Each row is a point on a tangle of strands that fork and nearly touch. The rows are in no order.
(in the rows, 100 means zero)
Points whose rows are less than 126 apart are linked; no others are. Some points are linked to none.
fuz: [ 84 173  79  91  85  90  58  95  93  91  99 101  62 130  92 104 118  71
 109  88 110  92  79 100  92 106 111 103 100  79  91  63  98 119  56 110
 111  89]
Gola: [ 98 104  89  88 112  77  96  75  90  83 129 114 136  89 135 106  97 108
  81 103 118 103 136 108 100  85  74 121  96 123  77 145 144 108  56  83
  86 113]
nesar: [104 145  91 106 102  70 122 112 100  94  95  97 122  99  75  77  71  56
 138  73 110 156  55  91  97  90  72  94 101 108  85  94 115 109 102 117
 116  70]
ziti: [101  78  88  87  92 110 105  83  85  81  72 104 100 126  84  82 119  87
  63 122 134 140 105 137 111  98 102 124  61 127 122  84  88 127  68 125
  80 163]
Fep: [ 81 122 116  63 101 141 106  82  98  89  76 114  72 136 104  93 129 113
  49 108 126 113  80 102 103  98  97 113  55 158 132  87  93 111  76 101
  69 138]
somat: [ 93 153  87  64  77  68  70  98  95 123  78 100  55  97  73 128 106  82
  99  75  96 117  79  95  96 121 125  83 106  74  93  90  86  76  56 107
 101  97]
norof: [116 118  97 101  60  86  95 140  93  87  99  92 133  98  83 109 118  71
  91  65  83 132  85 114  95  97  83 146 107  62 107  87  94  94  62  99
 128  95]
fanog: [ 85 135  83  76  89 131  81 108  97 102 129 106  74 105  98  96 105 116
  82  82  86 170 150 109  59  89  68  98 117  85 125 143  66  97  84 120
 114  95]
gemop: [ 79  61 115 125 104 114 119  90 121  88  75  57 100  56  96 100  96 127
 100 130  87  69  94  74 120 152 134  82 123 110 145  59 110 125 100  90
  65  73]
pim: [100  89 146  54  88 131  86  78  96 107 103 114  96 122 116  75 121 124
  73  98  99 105  93 104 115  75  75 106  85 122 123  76 107  87  97 117
 101 155]
Lur: [ 73 129 102 125  91  71  84  90 105  84  94 119 111  85 116  96  66  91
 150 120 101  72 103 114  99  75  78  98 131  99  99  77 134  89  79 117
 117  71]
zave: [ 87  88  75 147 104  99 117 115 113  71 124 102 122  82 137  76 109 108
 131 135  80  95 130  76  86  95  55  77 122  84  95 109 116 128  75 106
  99 111]
laki: [107  81  86 166 114  67  92  96  85 105  76  96 123  72  96 109  52  94
 100 135  73  54  97  89  93 109 109  98 105 111  93  87 103 113  91  99
  81 107]
bofi: [111  64  98  98 120 110 108  80 108  83  67 129 110 139  68  82  90  65
  88 123 115 128  80 140  98  79  86 124 111 108 101  61  77 124  99 125
  63 136]
boze: [ 98  86  92  91 114 103  93  60 106  94  77  78  30 130 106  81  95 134
 111 128 113  51 109 108 107  90  96  73  99  92 117  83 100 106 129 131
  99  98]
legi: [118 133  75  72  86 122 103 110 123  57 108  89 123 131 100  77  88  95
 102  82 149 123  90 101  90 101  88 107 107 108 108  88 100 128  97  85
 142 121]
vis: [101 134  82 150  86  81 126 108 101  53  86  86 120 123 101  78 105  85
  88 135 116 117  88 112 110 110 149 131  64 120 115  85 122 145  71  97
 128  91]
dulu: [ 84  60  97  89 115 105 112  88 101  99  90 106  80  93 131  92 140 137
  88 125  62  92  96  98  78 120 108  86  64 113  79 139  80 124 105  75
  68 136]
posu: [101  87  95 117  91 116 100  72 110 143 142 120 115 101 107  91 115  99
 119  99  86 110 141  80  72  65  87 113  70  49  96  99 131  83 123 157
 112 120]
daron: [107  92  77  66  89 138  97  92 131  92  73  89  93 127  49  95  89 107
 111 101 122  88  66 103  87 127 123  90  97 124 113  95  66  87 125 106
  89  96]
susub: [ 90 164  77 111 116  99 146 105  90 116  83  80  88 101  86 116  94 100
  68  78 119 114  90  81 115 115  99  87  49 131 107 128  85  90  99 121
 103  58]
kerod: [100  77 130 108 109 125  91 128  65 101  99 114  84  19 111 107 151  98
  98 122  72  72 131  62 128 119  88  69  96  63  97  88  85  66 129  65
  84  85]
pudab: [105  85 134  83  84  79  93 119  97 131 116 140  86  54 115 116 110 115
 129  88 101  60  79 137 116  97 131 105 110  87  51 117  93  64  89 115
 124 106]
sunap: [117  35  96 110  92 126  85 102 117  89 105  87 100 123  83 106 100 153
 111 119 116  74 127  85  92 139 145  81 124 104 147  66  93 122 132 133
  86 100]
rabuf: [122  45 119 122  93  85 102 147 104 100 121 127 121  83  78 115  91 128
 109  94  69  84 100 107 100 103  75 130 146  82 115 111 101  74 113 127
 104  83]
dutis: [ 91 132  97  69 110 141 104 103 132  73  65 124  79 147  98 104 105 119
  42  78 105 130  86 102  94 116 114 127  62 141 132 108  82 116  83  65
  88 115]
ruzod: [125  82  97  55 108 123  82  96 116  77  73 142 119 156  39  93  77  80
  97  95 112 105  59 123 122 109 100 107 112  74 114  42  86 113 104 114
  83 126]
niz: [ 87  54 143 118 115  87  71 129  70 112 116 137  66  56  99 114  97  97
  98  95  57  55 130 105 107 153 106 117 111  47  99  66 139 110 109 124
  86 133]
fidab: [ 79  54 151 114  94 124  94  97  98 102 108  99  69  94  69 101 139 161
  92 114  77  93 113 111 122 129 135 110  90 106 122 111 114 111 122 131
  75  86]
Domur: [ 69  70 138  68 100 125  94  72 136 110 129 102  39  93  96 115  90 126
 123 100  76  78 107 108 108 123  77  85 114 107  84 121 102  81 143 123
  93  97]
delo: [119  57  93 127  97  94 107  77 107 143 143 110 141  79 127 102 125 103
 129 132  94  74 142  75  90  72 108  92  96  67  86  93  88  86 124 125
 117 103]
goseb: [ 90  79  86 108  61  79 109  93 101  91  44  81 115 106 139  94  85  65
 139 131 102  76 110 106  95 101 113  64 109  79 134  53 128  96  94  99
 100 135]
petu: [107 150  77  85  71 107 113  94 113  80 115  87  95 111  94 103  86  82
 102  74 126 168 143 136  75  84  75 101 111  98 107 147  74  89  88 113
 113  72]
tar: [ 81 101 108 133  82  96  95 125  71 118  74  90  67  85  97  99 115  90
  97 101  69  91 100  89 112 103 105 111  77  79 112  79 116  74 104 128
  97 105]
kito: [ 96 128  86 112 115  98  66  70 109  77  93 116  96 138  52  78  73 107
  95  88 111 114 115 141 106  82  86 107  96  96  88 108 104 124 108 105
 118  81]
vop: [125 146 133  92 115  95 115 136  73 124 135 116 106  97 111 101 111  91
  78  85 115 120  79 117  94  92 118 136  50 112  64  98  74  88  91  81
 110  78]
Movu: [106 103 123  41 106  90 109  89  97 127  93  94 113 107 116 127 104 120
 107  85 108  60  67  98 123  77 119  83 101 126  84  80 103  66 124  76
  94  76]
zezo: [ 67  89 109  87 107 118  87  86 108 101  88 116  96 133 112 104 118 145
 102  94  79 102 135 122 105  91  87 105  82 143  94 149  96  84 125  84
  83  62]
lada: [117 102  73 155  77 121  97  91 107 104  50  88 118 138  73  99  97  75
 105 115 100  65 101 103 106 109 159 111  77  81 120  53  89 108 125 109
 109  78]
ganu: [ 87 123  90 112  99  64 114  75 107  64 116  94  97 119 125  83  83  84
 143 130 130  64  74 126  85  59  72  73 124 123  91  86 117 126  89 122
 108  82]
peke: [103 113 106 147 101  73  98 129 119  81 115 114 125  91  86  96  54  99
 139 107  96  64  93  97  87  99  93  82 155  97 117  84 107 101 102 101
 133  51]
tupi: [ 89 107 102  90 114  97 112 129  87  85  90  76 120  89 134  87  65 123
  98 111 103  71  81  66 103  97  70  73 125 135 112  80 128  97  78  58
  92 111]
lela: [ 99  77  77 114 124  82 109  74  88  99  68  89 136  98 120 112  73  96
 102 128  88  84  71 105  89  87 113  99  77 138  90 112 108 131  96  67
  53 109]
Nevam: [117 113  97 132  66 102  84  99  94  71 104  79  78 109  89 108 104  44
  57 101 120 132 126 139  99 108 105 126 124 102  98 153 112 113  50  77
 105 112]
veku: [114 151 103  63 153  82 111 140  83 105 136 115  91  92 133 100 104  84
  83  86 124 125  76  97 110  94  94 118  72 127  59  85 111 115 103  72
 106  75]
Fis: [104  39  84 125 130  90 102  92  95  83  71 100  87 104 101  98 106 134
 107 130  71  94 103  74 101 154 139  74 117 113 129  71 105 140 124 116
  74  92]
gede: [ 66 117 125 114  44 142 100  97 104  65  92  86 107 103 136  78 152  86
 114 130  89 138 113 107  61  68  89  92 125 105 131 109 112 103  71 100
  84 106]
Lop: [ 92  98  92 119  95  73  91  99  87  79  56  87  81 116  94 101  56  93
 119 100  94  86  94  90 107 139 114  60 128  70 147  56 150 113 101 109
  93 130]
dodot: [ 81 158  92 125  94 104  88  97  88  82  82  81  61 132 103  81 130  82
  92 105 131  64  79  88 112 107 104 101  72  93 128  59 114 117  64 125
 104 104]
figem: [110 102  81 113 106  84 104 122  94 102  86  87  96  88  71 123  44  98
  96  78 110  77  99  88 129 120  69  69 143  91 103 130 110  66 103  99
  95 102]
rut: [ 86  77  92  96  82 113 103  58 119 114  78  92 120  55 142  92 133  90
 136 116  59 117 107  57  90 103 114  53 112  44  87  68 111 106 113  79
  91  85]
nobi: [ 75 113  83 127 116  79 121 102 112  57  92  78  69 131  99  76  83  60
 132 122 115  93  63 134 101  87  78  87 136 125  94 116  96 122  93  99
  86  86]
Tafip: [102 124 122 157  81 112  97 101  82  62 109  94 118 119 102  62  54  98
 106 112 106 130 141 119  93  64  65 117  90  88  99 138 151 118 103  79
  97  88]
beke: [ 90 153 123  71  99 125  79  74 115  87 118 117 117  98 110  92  71  92
  72  75 124 108 102 108  99  58  30 112 122 122 119 102 132 100  77  86
 107 103]
gis: [ 80 153  80 107  89  70  60  66 110  86  97 128  87 100  80 100  90  78
 106 102 113  87  96 143 102  79  92 118 107  92  86  81 110 104  61 118
 110  64]
gup: [ 87 114  93  90 100 113  85  80  92 126 146 139  77  78  94 107 110  89
 104  87  87 157 141  88  70  88  77 101  80  65  93 121  93  87 101 147
 115 112]
Kas: [ 97  77  78 119 118 115  89 125  80  94 123 113 124  36 112 107 123 125
 104 113  82  70 153  58 125 109  77  64  98  65  86  97  97  80 121  82
 105 105]
geke: [106 117 109  77  85  88  86 127  93  96  98 129 123  95  51  98  81  88
  93  51  82 113  73  98 115 103  77 135 115  60  98  81 125  74  96 110
 124  99]
ravik: [108 159  81 111  92 100 108  86 114 102 141  88  95  70 113 107  69  36
 103 106 138 125 105  88  67 100  76  91 110 121  73 126 116 122  60  88
 102  94]
mef: [125  99  92 128 112  99 123 102  84 130 142  89 150  49 117  96 123  70
  99 107 101 113 156  55  93  67  94  99  77  86  74 106  67  82 122  97
 111 121]
zuti: [100  86  64 103 117  59 101  96  98  71  67  91  87 124  78 108  39 109
 105  94  98  90  73  87 112 135  85  53 128 106 121  98 122 111  94 107
  97 122]
Pega: [ 73  88 106 104 118 116  97 120 108  75  90  90  54 157 111  74 130  73
  97 114  94 103  58 116  93  82  98 116 131 113 116  92  79 119  86  98
  94  96]
zofi: [104  72  72  83  83  90  82  85 103 110 104 111  85 105  61 118 119 122
 106  96 110  83 111 123 101 114 124  86 101  69 110  81  89  99  95 145
 138 120]
surom: [129  98 106 124  97 123  86  88 101 133 114  76  96 140  72  87  77 100
  87  80 116  93  98 119  83  97  91  99  85  89 100 148  93  83 122  94
 108 152]
gelak: [114 126  65 141  63 107  76 106 109 116  55  77 131 101  88 118 100  74
 107 101 100  90  90 110  88 111 144 105  95  84 108  90  69  94  93  73
 121  92]
totif: [106  72 126 108 135  85  92  91  81 124 136 129  80  94  95  98  72 112
 124 114  90  61  95  90  99 102 100 106 117  81  74  70 129  95 135 127
  73  66]
Foz: [ 68 103 101 133 117 118 139 106  73 117  98  84  92  90 112  81 102  92
  86 122  75 108  93  65 103 100  77  97  64 127  87 131  68  91 138 110
  56  78]
fel: [ 77 118 118 156  72  93 110 117 112  79 104  96 119  94 100  65  84  92
 126 123  91 144 119 125  78  74 100  95  84  95 131 126 136 114  91  77
 129  82]
Fude: [ 94 136 146  70 100 131  93  85  98 143 103 126  67 118  67 109  98 125
  94  53  96  97  98 114 121 113 120  89  69 126  89 126 106  66 123  93
 103 117]
kod: [130  93  93 124 103  98 101 102  90 114 101  98 127 138  58 105  95 113
 122 102 108  68  95  97 118 128 156  90 104  76 107  39 102  97 130 110
 119  58]
ziz: [ 99  92  77 112 101  98  90  42 112 121 102  96  97 102 114  94  79  52
 113 101 102 108  90  92  58  91  87 119 104  79 102  81 118 118 103 115
  82 136]
tamek: [105  66  89 138 104  69  97 120  89  82 105 123 118 103  74  99  79  91
  99 109  98  88 106 142 106  84  54 131 135  85 118 132  96  83  98 129
 111 107]
nitaf: [ 87  84  86 132  72 100 127  81 113  94  72  65 124  86 144  75 118  75
 134 154  81  95 109  78  86  92 126  51 102  78 124  66  90 124 113  90
 108 112]
ruzut: [ 94 114  84 108 112 138  97 102 119  79  70  94  93 131  85  84  77 145
  54  75 111 101  93  92 105 122 108 123  72 141 127 126  91 128 119  68
 113  86]
tef: [ 91 106  77 107 113 103  60 126  73 118 112 116  67  72 121 118 103 102
  91 112 121  93 154 113  99 106  81  85  85  76  85 154  93  76  81  94
  99 113]
Temuz: [140  77 101  80 131 103 120  97 121  90 168 112 117 152 139  84 111 105
 100 105 143  89 117  87  89  71  99 116 114 106  99 111 120 109  99 103
 109 119]
Nagen: [ 83  85 109  66 111  74 123  98  78 127  88 104  49  79 140 117 120 114
  95 101  80  99  93  98 100 125 108  86  70 100  71 134  80 105  76  89
  99 152]
vuve: [111 115  74 122 127  82 121 119 111  89 109  73 132  86 105  96  83  86
 104  96 110 118 111 102  95  95  84 101 107 117  71 138  53 112 119  68
 128  60]
Lel: [102  83 116  39  96  96  96  82 124 134  87 124  99 103  72 112 104  96
 106  61  92 143  69 125  92 106 135 108 117  90  89 104  86  76 109 115
 103 124]
dovu: [148  88  89  83 108  97 132  97 128 121 153  98 146 104 120  93 105 108
  95  75 133 110 107  85  93  73 114 117  88  91  94 125  82  83 103  86
 146 113]
Zevu: [116 111  73  86  81 119  86 104 113  72  56 104 119 134  42  90  75  85
  94  92 106 105  56 123 118 118  95 109  95  92 130 102  65 108 105  86
  88 121]
vip: [112  72 104 101 101  67 105 114  59  89  94  92 103 130 129 100 127 112
  83 105 121  90  98 132 123  87 127 116  71 105  90  94 131  89  90  89
  97 121]
gata: [ 60 109  76 127 100  97  90 106  79  78 104  91  47 108 131  97 143 125
  83 115 101  84 141 126 106 102  77  86  79 109  94 152  86 110  74 114
  96 101]
fite: [112  30  98  93 113 110  91  97 100  75  99 130 138 141 113  80  95 108
  99 119 102 105  83 116  77  72 106 123 110 108  98  79 106 121 103  96
  68 131]
mot: [103  90 104 108 118  81 107 113  99 113 119 102 141  53 131  98 159  76
 102 127  77 112 118  49 112  63 112 100  85 105  72  80  54 115 101  75
 107 111]
kima: [121 145  85 112  48 110 134  84  91  71 101  68  96 109  89 119  76  83
  78  90 114 187 132 135  72 117  86 128  98  98 108 140  55 133  82  89
 112  80]
pavo: [129 135  95 126  40  95 112  71  99  75 110  88 103  98  75 109  71  61
  69  92 126 156 101 132  87 114  95 148  95  93  86 119  99 145  79  64
 122  95]
Rodug: [123  90  99  86  87 108  58 106 120 112 108 119 118 136  99 102 112  86
  93  73 103  63 103 112  96  67 112 132 139  63 120  87 110  76  87  80
 123 118]
gibo: [ 63  94  77  88 101  83  67  59  93  91 102 134 112  79 115 113  92 110
  91  99  81  95 116 114 110  99  43 108  93 101  99 115 125 103  70 116
  76 124]
Desat: [108  92  94 108  93 120  61  83 107 142 109 104 121  69  77 116  84 130
  89  91 105  60 121  89 111 105 117 105  91 110  98 109  94  65  96  94
  98 106]
todot: [ 98  73  84 105 115  97  89 121 111 108 125 132  95  79 113 127 116 116
 101  93  98  85 126 135  83 100  92 107  96 103  71 182  81  74  90 102
 111 135]
ral: [117 102  77 122 111  97  91 119  89  87  83  93 127 112  80  96  64 159
  62  89 104  75  87  92 118 133 119 123  79 128 118  93  94 127 103  84
 117  73]
mipod: [106 106  99 105  71  88  98 105  97  61  74  85  96 140  78  97 111  77
  53  93 122 118  92 174 131  95  82 131 109 106 109 129  80 107  53  72
  99 112]
luso: [ 87 146  83  83  99  86 132  99  94 119 108  83  94  91  83 106  85  75
 118  81  97 138  74  66  94 122  64  81  86 120  84 103  86  80 107 133
  98  76]
pul: [106  75  98  89  65 111  93  95 118 117  98  55  77 115 107 100 122  79
 115 110 118  51  78  93  76  85  87  84 122  87 102 102  53  53  90 110
 104 106]
biku: [ 93 122 132  52 107 124  98  83  98  99 128 110 104 128 116  95 100 105
  78  73 104 122 116 109 101  74  41 114  86 144 100 100 120  93 102 116
 100 114]
zudu: [ 55 111  81  99  96  95 114  71 101  98  60 115 105  79 115  94 119 118
 109 114  81 116  86  78  97 100 119 105  61 135 102  89 118 114  96 112
  85  59]
befo: [102 125  97  66  71  98  84  87 114 130 106 127  81 116  51 116 106  88
  93  59  86 133  67 122  74 106 110 115  98  91  95 109  55  79  78 113
 107  90]
nadu: [ 81  82  84  73  72 129  77  69 113  66  56  92  72 128 113  85 100 120
 116 139 139  66 123  99 100  84 103  82  96 105 123  57  92 105 117 127
  88 103]
Gemu: [126  94  89  78 134  88 109 108 103 107 105  96 124  79  55 121  70 143
  81  79  96  82  70  78 128 161 127  89  97 139 108  70  95 112  94  98
 103  88]
norit: [ 62  65 131  62  71 115  65  63  93  88  67  95  50  76 110  92 123  99
  88 106  53 106  98 103 107  98  79  92 111  71 112  91 129 107 113 105
  72 103]
Feg: [109 103  96 104 110  76  99 138  92 125 136 131  87  43 108 116 124  74
 121 108 113  83  90 113  93 107  91 110  88  67  65 106  77  53 103 128
 136 103]
Los: [ 92  68  84  95  93 113  86 125 110  86  80  90 129 108  96  83  86 112
 116  88  82 144  94  83  92 107 106  98 139  88 128  92 114  99 108 105
 112 103]
kozu: [144 109 126  73 105  67 118 102  91 115 121 124 130 136  80  88  86  96
  88  67 112 108  75 103 113  56  71 135  95  66  93  89 127  59 104 119
 117 117]
vit: [ 92 126  70 183 106  81 127 108  89  76  86  74 125  91 113  85  83  86
 107 128  99  76 109  93 111 117 116  89  80 116 111  74 116 129  68  97
 110 122]
fogu: [104  23 120  94 107  86 116  84 100 103 102 134 114 130 114 100 110 115
 121 117  82 106  90 121  84  79 109 104 100  70 102 122  94  95 135 105
  85 141]
Kemam: [ 96  67 113  89 118  74  80 116  72 115  99 111  68  96  82 114  74 121
  93  72  83  96 104  86 108 141 117  84 113  64 123  66 145 107  97 129
  93 150]
Fusiz: [124 118  93 129  90 101  95 107 116  91 117  94 158 103  63  96  85  93
 133  91 100  62  87  95  95 104 118 109 114  84  99  45  97 108 113 106
 155  42]
Ruko: [121 135  99 127 107  88 101 137  65 115 128 117 135  70 129 119 123  74
  75  85 105 138 128  93  95  93 116 134  61  84  74  83  94  95  70  69
 127  87]
Nepo: [119 108  95 118  75  96  79 124  87  53  63  75 114 145  78 108  82  93
  84 100 119  75  88 134 115  96  99 102 123  97 138 106  95  96  74  73
 104 128]
vom: [101 132  73 132 114  77 129 111 110  69 101  94 121  88 108  93  99  91
  85 104 113 142 106 105 108 108 127 118  75 132  78 121  81 154  70  60
 129  59]
vog: [ 82  72 137  92 107 132  86  73 102 112 129  92  37 106  76  91  97 151
  97 116  88  60 124 119 103 119 103  73 100  99 121  97 104 103 135 141
  87  98]
Nit: [104 131 106  89 115 101  92 143  85 106  80  78 101  64 101 102  57 100
  99  75  93  90  68  56 124 113  66  63 136 117 106 102 124  82  93  74
 100  99]
roku: [ 98 110 111 111  61 122 122  96  91  71  93  61 109 108 148  87 123  88
  90 130 119 109 110  97  95  88 112  86 113 132 106 114 109 103  61  66
  79  81]
Pakad: [100 150 104 102 105 106 102 134  93  71 118 106 112 105 133 103  82 109
  99  78 118 123 123 117 114  72  78 138  72 114  71 127 119 112 142  60
 123  26]
koveb: [ 49  67 120  81  99 121  82  88 104 102  85 132  70 102  79 107 148 149
  85  92  57 137 127 124  99 112 107 108  93 111 116 135  89 114 114 103
  75  78]
telid: [ 89 132 131 120 120 116 113 130 110  75  94  92 125  96 129  64  82 114
 102 105  76  93  67  73  97  74  85  88 104 158 130  98 136 124 106  62
  76  78]
ruk: [ 82 120  84  73  70 143  93  78 106  64  48  92  79 125 118  87 138  98
  96 132 156 134 135 125 102  65 106  91  96 118 134  78  80  91  84 112
  85  87]
Labi: [ 92  90  87  83 123 100  84 127 134 119 125 110  79  92  90 111  97  99
 108  70  82 104 103  94  86 104  73 104 125 105  85 151  75  77 107  95
 126 110]
mir: [ 93  90  71 111 123  90 106 106 116  72 129 105 147  76 143  90 110 115
 103 112  96  94 124  86  91 114  67  99 111 112  93 117 131 130  48  74
 118 136]
veni: [ 97  47 117  69  78 124  76  96 123 110  57  90  64  90  87 106 126  81
 100 112 104  91  88 100  85 109 155 106 105  64 120  52  93 109 121 127
  81 114]
dube: [106  62 134 111 111  78 115 141  86 119 113  60  96  67  89 123 120  97
 115  91  84  97 116  70 146 126 136  68 116  76 100  68  75  70 125  99
 108  97]
Zube: [ 97 125 101 150 117 113 143 121  73 134  82  83  93  88  96 103 105  96
  51 118 112 105 107  72 101  95 106 109  38 130  99 133  61  66 110 111
  81  73]
petif: [119 111 106  69  86  62  95 102  62  94  74  93  99 119 100 125  85 131
  99  99 111  29  60 108 127  80  93  91 102 121 108  64 126  90  90 105
  92  86]
muv: [110 115  98  81  87 102 119  84  95 117  97  76  99 116 137 116 118  66
  91 109 109 124  92 116  78  80 115  98 108 129  78 116  77  89  81  73
  77  78]
tuk: [ 98  88 131  92 117  95 106 113  70 132  99 115  55  40 143 107 117  78
 100 117  73 103 114  84  91 114 111  63  72  61  58 136  72  93 108  93
 100 141]
tesu: [ 94  79 143 112 118 114  80 138  94 120 111  86  62  34  97 114 113 107
 101 103  85  68 101  70 143 119 117  87 116  97  90  98  77  73 117  79
  85  90]
nisa: [ 86  47 124  53  92  91 102  63 119 126 118 113 115  66  80 109 109 114
 111  79  80 131 101  93 109 113 109 104 115  85 100  89 130  80 117 115
  81 105]
Zos: [ 91 150 119 119 106 137  94 118  86  76 107 105  90 119 116  72  75 101
  81  91 115 135 131 109  96  78  63 125  82 120  97 139 126 120 113  54
  92  71]
gidun: [103 125  91  80 100 114  76 114 137 103 120 108  74 116  67 105 108  95
  83  61  93 118  83 130  59 108  83 129 112 119  87 149  43 104  91  83
 118 105]
zotal: [119  45 124 114 100  73 106 145  95 113 118 120 110  65 118 114 108  91
 107  98  56  67  99  87  90 114  96 137 140  52 100  67 123  88  99 110
 101 125]
mit: [ 94  79  87  80  62 111  88  72 124 100  62  81 102  90  82 110  86  88
 116 106  99  74  52 110  86  96  85  97 128 130 108  87  70  78  91 109
  76  87]
mup: [ 84  99  85  59 105  96  97  71 117 129  86 107  94  90 143 108 136  94
 118  97  61 153 102  62  77 110 113  64 118  73  81  99  84 105 110  74
  75  86]
faf: [111  79 108  84  91  77  98  87 108  98 107 137 106 131  53 114  83 105
 104  87 108  70  93 155 118  68  89 107 138  86  96 137  93  51 105 125
 111  94]
Muvu: [117  56 122  65 102  97 118  52 122 131 143 117 134  54 101 113  82 143
 122  97  87  70 104  63 107 117  89  94 105 102  94  89 126  88 116 120
  82 111]
lovos: [101 112  95  46 108 129 113  64 107 106 116  85 130 121 139 105 110  98
  96  83 109 121 100  79  81  85  66  96  64 157  87  98 129 119 109  89
  76 115]
zutat: [ 72  83 138  83  91  99 100  84  98  71  69  80  58  79 123  86 107 106
 120 117  46  80  97  89 108 115  99  95 128  47 115  56 149 119 116 107
  77  83]
zatet: [126  86  83 130 137  81  89 146  69  98 111 119 139  44  93 105  72 112
 108  95  92  84 137  77 138 121  96  93  84 103  92  87  90  73 109  97
 130  96]
lukav: [ 64  55  96 103 100  93  56  69 109 107 106 126  62  70  96 109 115 100
 100 108  55  89 109 115  89 101  82 116 130  65  93 124 118 110  92 112
  70 122]
Dag: [100  92  70 135  90 126  52  99 114 136  74  70 101  92  90 104 110 115
  79 103 102  70 121  82  83 109 135  93  93 108 124 114  77 100  89  78
 108 127]
bos: [ 96 107 145  47 102 113  72  98  95 130  86 101  70 138  98 104  98 119
  87  71  95  92  82 102 126  80 127  94 103 117  91 115 119  68 124  57
  83 100]
depar: [131  54  94  84  96 134 107 119 119  81  88 100  99 146  34  98  91 143
 112 110 123  89  83 103  93 138 137  97 112 103 132  67  64 102 135 142
  95 116]
Moret: [ 81  27  96  79  99 116 123  86 114 105  98 110  97 109 118  94 154 136
 124 122  72 109 104 105  64  92 106  82  91  81  92 119  70 121 139 121
 101 120]
mekas: [124  64 113  86 147  86 114  92 111 127 139 116 145  72  96 122  60 135
 103  78  82  75 104  66 110 136 111  76 121 129  91  93 106 101 116  96
  85  93]
vub: [128 148 102  62 129  70 129 117  90  90 144  88 117 112 101 126 101  66
  82  90 136  96  73 142 113  86  79 125  93 125  43 127 134 119 100  91
  95  65]
Vena: [128  83 105 100 117  86 129 115  83 120  66  62  97 110  83 102 102  87
  97 102  94 108  62  51 131 112 142  66 121  89 103  74  73  83 136  81
  90  92]
gev: [106 109  96  53 108  75 121  92  92 129 112  74 111  77 155 124 117  86
 100 105 117  97  84  97 104  56  84  75 109 116  65 105  96  74 101  79
  87  74]
Lezos: [ 76 104  94 127  74 131 110 107 104  88 128  81 112  96 136  69 136  95
 128 117  99 127 118  89  73  80  70  95 114  87 114  84 102 114  89 135
 109 102]
lapo: [115  49 149  72  82 122  83  94 112 129  80 114  83 111  68 106 129 106
 105  93  97 105  56 117  89 111 169 115 115  80 107  73  88  92 136 105
  94 138]
Vukas: [ 88 119 103 100 138  88 143  98 102 121  68  74  95  84 116  92 103  88
 100 103  90 121  78  36 135  99 129  52 111 110  92  94  91 105 129  73
  82  75]
Mufuz: [124 140 101  84 102 106 123 100 105  80 141  78  90 101 103 108  84  56
  82  97 133 107 101  85 100 100  83 106 110 137  50 146 141 130  94  90
 118  76]
vot: [100 120  70 106  91  83  86 101  84 103 104 107 125 101 118 112 119  79
  98  74  95 157 107 102  61  87 129 139  82  72  91  85 104 103  70  97
 113 100]
Fes: [124  96 119  87 126  93 107 104 106 128 126  93  85  83  60 123 100 139
 107  67 115  74  78  95 123 175 161  95 101  98  96  75 104 103 103  92
  88 126]
fev: [112 101  99 101  86  67 118 140  94 127 124  97 121  90 100 105 128  57
 121  75  97 101  80  97  92  89  91 128  93  65  79  95  66  47  76 123
 134 115]
fen: [110 118  72 119 106  81  91 107 111  91 101 103 109 102  90  96  73  98
 105  85 125 105 117 119 106  74  82 128  84  87  69 135  90 103 128  93
 129  44]
zage: [106 114  98  64  97 133 106  84  89 120 104  85 161  96 133  94 110 127
  80  95  98 135 109  62  78  82  98 103  53 141 105  99  96 104 113  73
  89  88]
rosud: [ 87 124 106 177 103 101 134 102  98 113  62  83 113  80  99  92  93  70
 121 136  82  94 111  61 116  85 142  68  89  98 128  70  99 116 111  74
 121 103]
sem: [ 94 137  98 121  90 116  48 121  86 132 112 123  69  84 103 112 105  87
  88  87 104  98 133 116  67  91 106 129  85  80  87 131  69  78  77  85
 102  73]
kulu: [116  86 121  98 127  71 135 122 102 134 129  92  78  78  64 111 120 126
 122 100 105  83 113  92 142 154 157  60 106  83  87  66  72  94 120 114
 125  94]
vasu: [107 132  89  95 121  82  77  77  73  79  95 107 126 112 101  96  63 110
  74  92 138  94 108 108 113  94  88 110  76 131  94  94 156 141  61  95
  93 129]
nel: [ 97 151 100 112 105  88 117 102  85  85  92  90  81 129  89  97  95 117
 100 126 114  43  53  80 120  88  88  97  82 123 105  47 125 127  96 134
  95  79]
zarot: [140  79 101  85 110  88 129  86 110  80 127 111 126 147 107  83  92  61
  97  87 140 121 102 120 108  52  91 129 125  73  91 107 135  94  93 100
  97 103]
paka: [ 84  95 139  79 129 123 112 121 119 130 138 118  61  88 109 113  98 100
 120  88  82  83 100  88  86 105  68  86 104 128  77 139  83  70 141 108
 107 107]
pabuz: [ 76 108  99 105 120  97 158  91  93 109  80  73  72  73 134 100 109 104
 107 120  70 122 111  51 118  94  68  46  78 106  81 129  83 103 136  99
  70  83]

A fork is a point with three links. Follow the links from the first point to the second and name the forks in between, in order.
ral, fidab: Gemu Lel befo Labi vog
tesu, rut: dube Gemu Lel befo fuz gis fen vit nitaf
pavo, Gemu: Zevu bofi Fep
Lop, Moret: nitaf vit fen gis fuz befo Lel Gemu Fep bofi
vis, gemop: fen gis fuz befo Lel Gemu Fep bofi Zevu daron
sunap, nel: daron Zevu bofi Fep Gemu Lel befo fuz
dube, bofi: Gemu Fep
Pakad, tamek: fen vit nitaf Lop
Fude, kulu: Movu fuz befo Lel Gemu

A fork is a point with three links, a tip a point with one. Leave the first point through the second and follow the links. Name the first fork or tip that comes.
Gola, mir: Movu
delo, posu: Zevu
nesar, luso: dube
Zevu, Nepo: mot
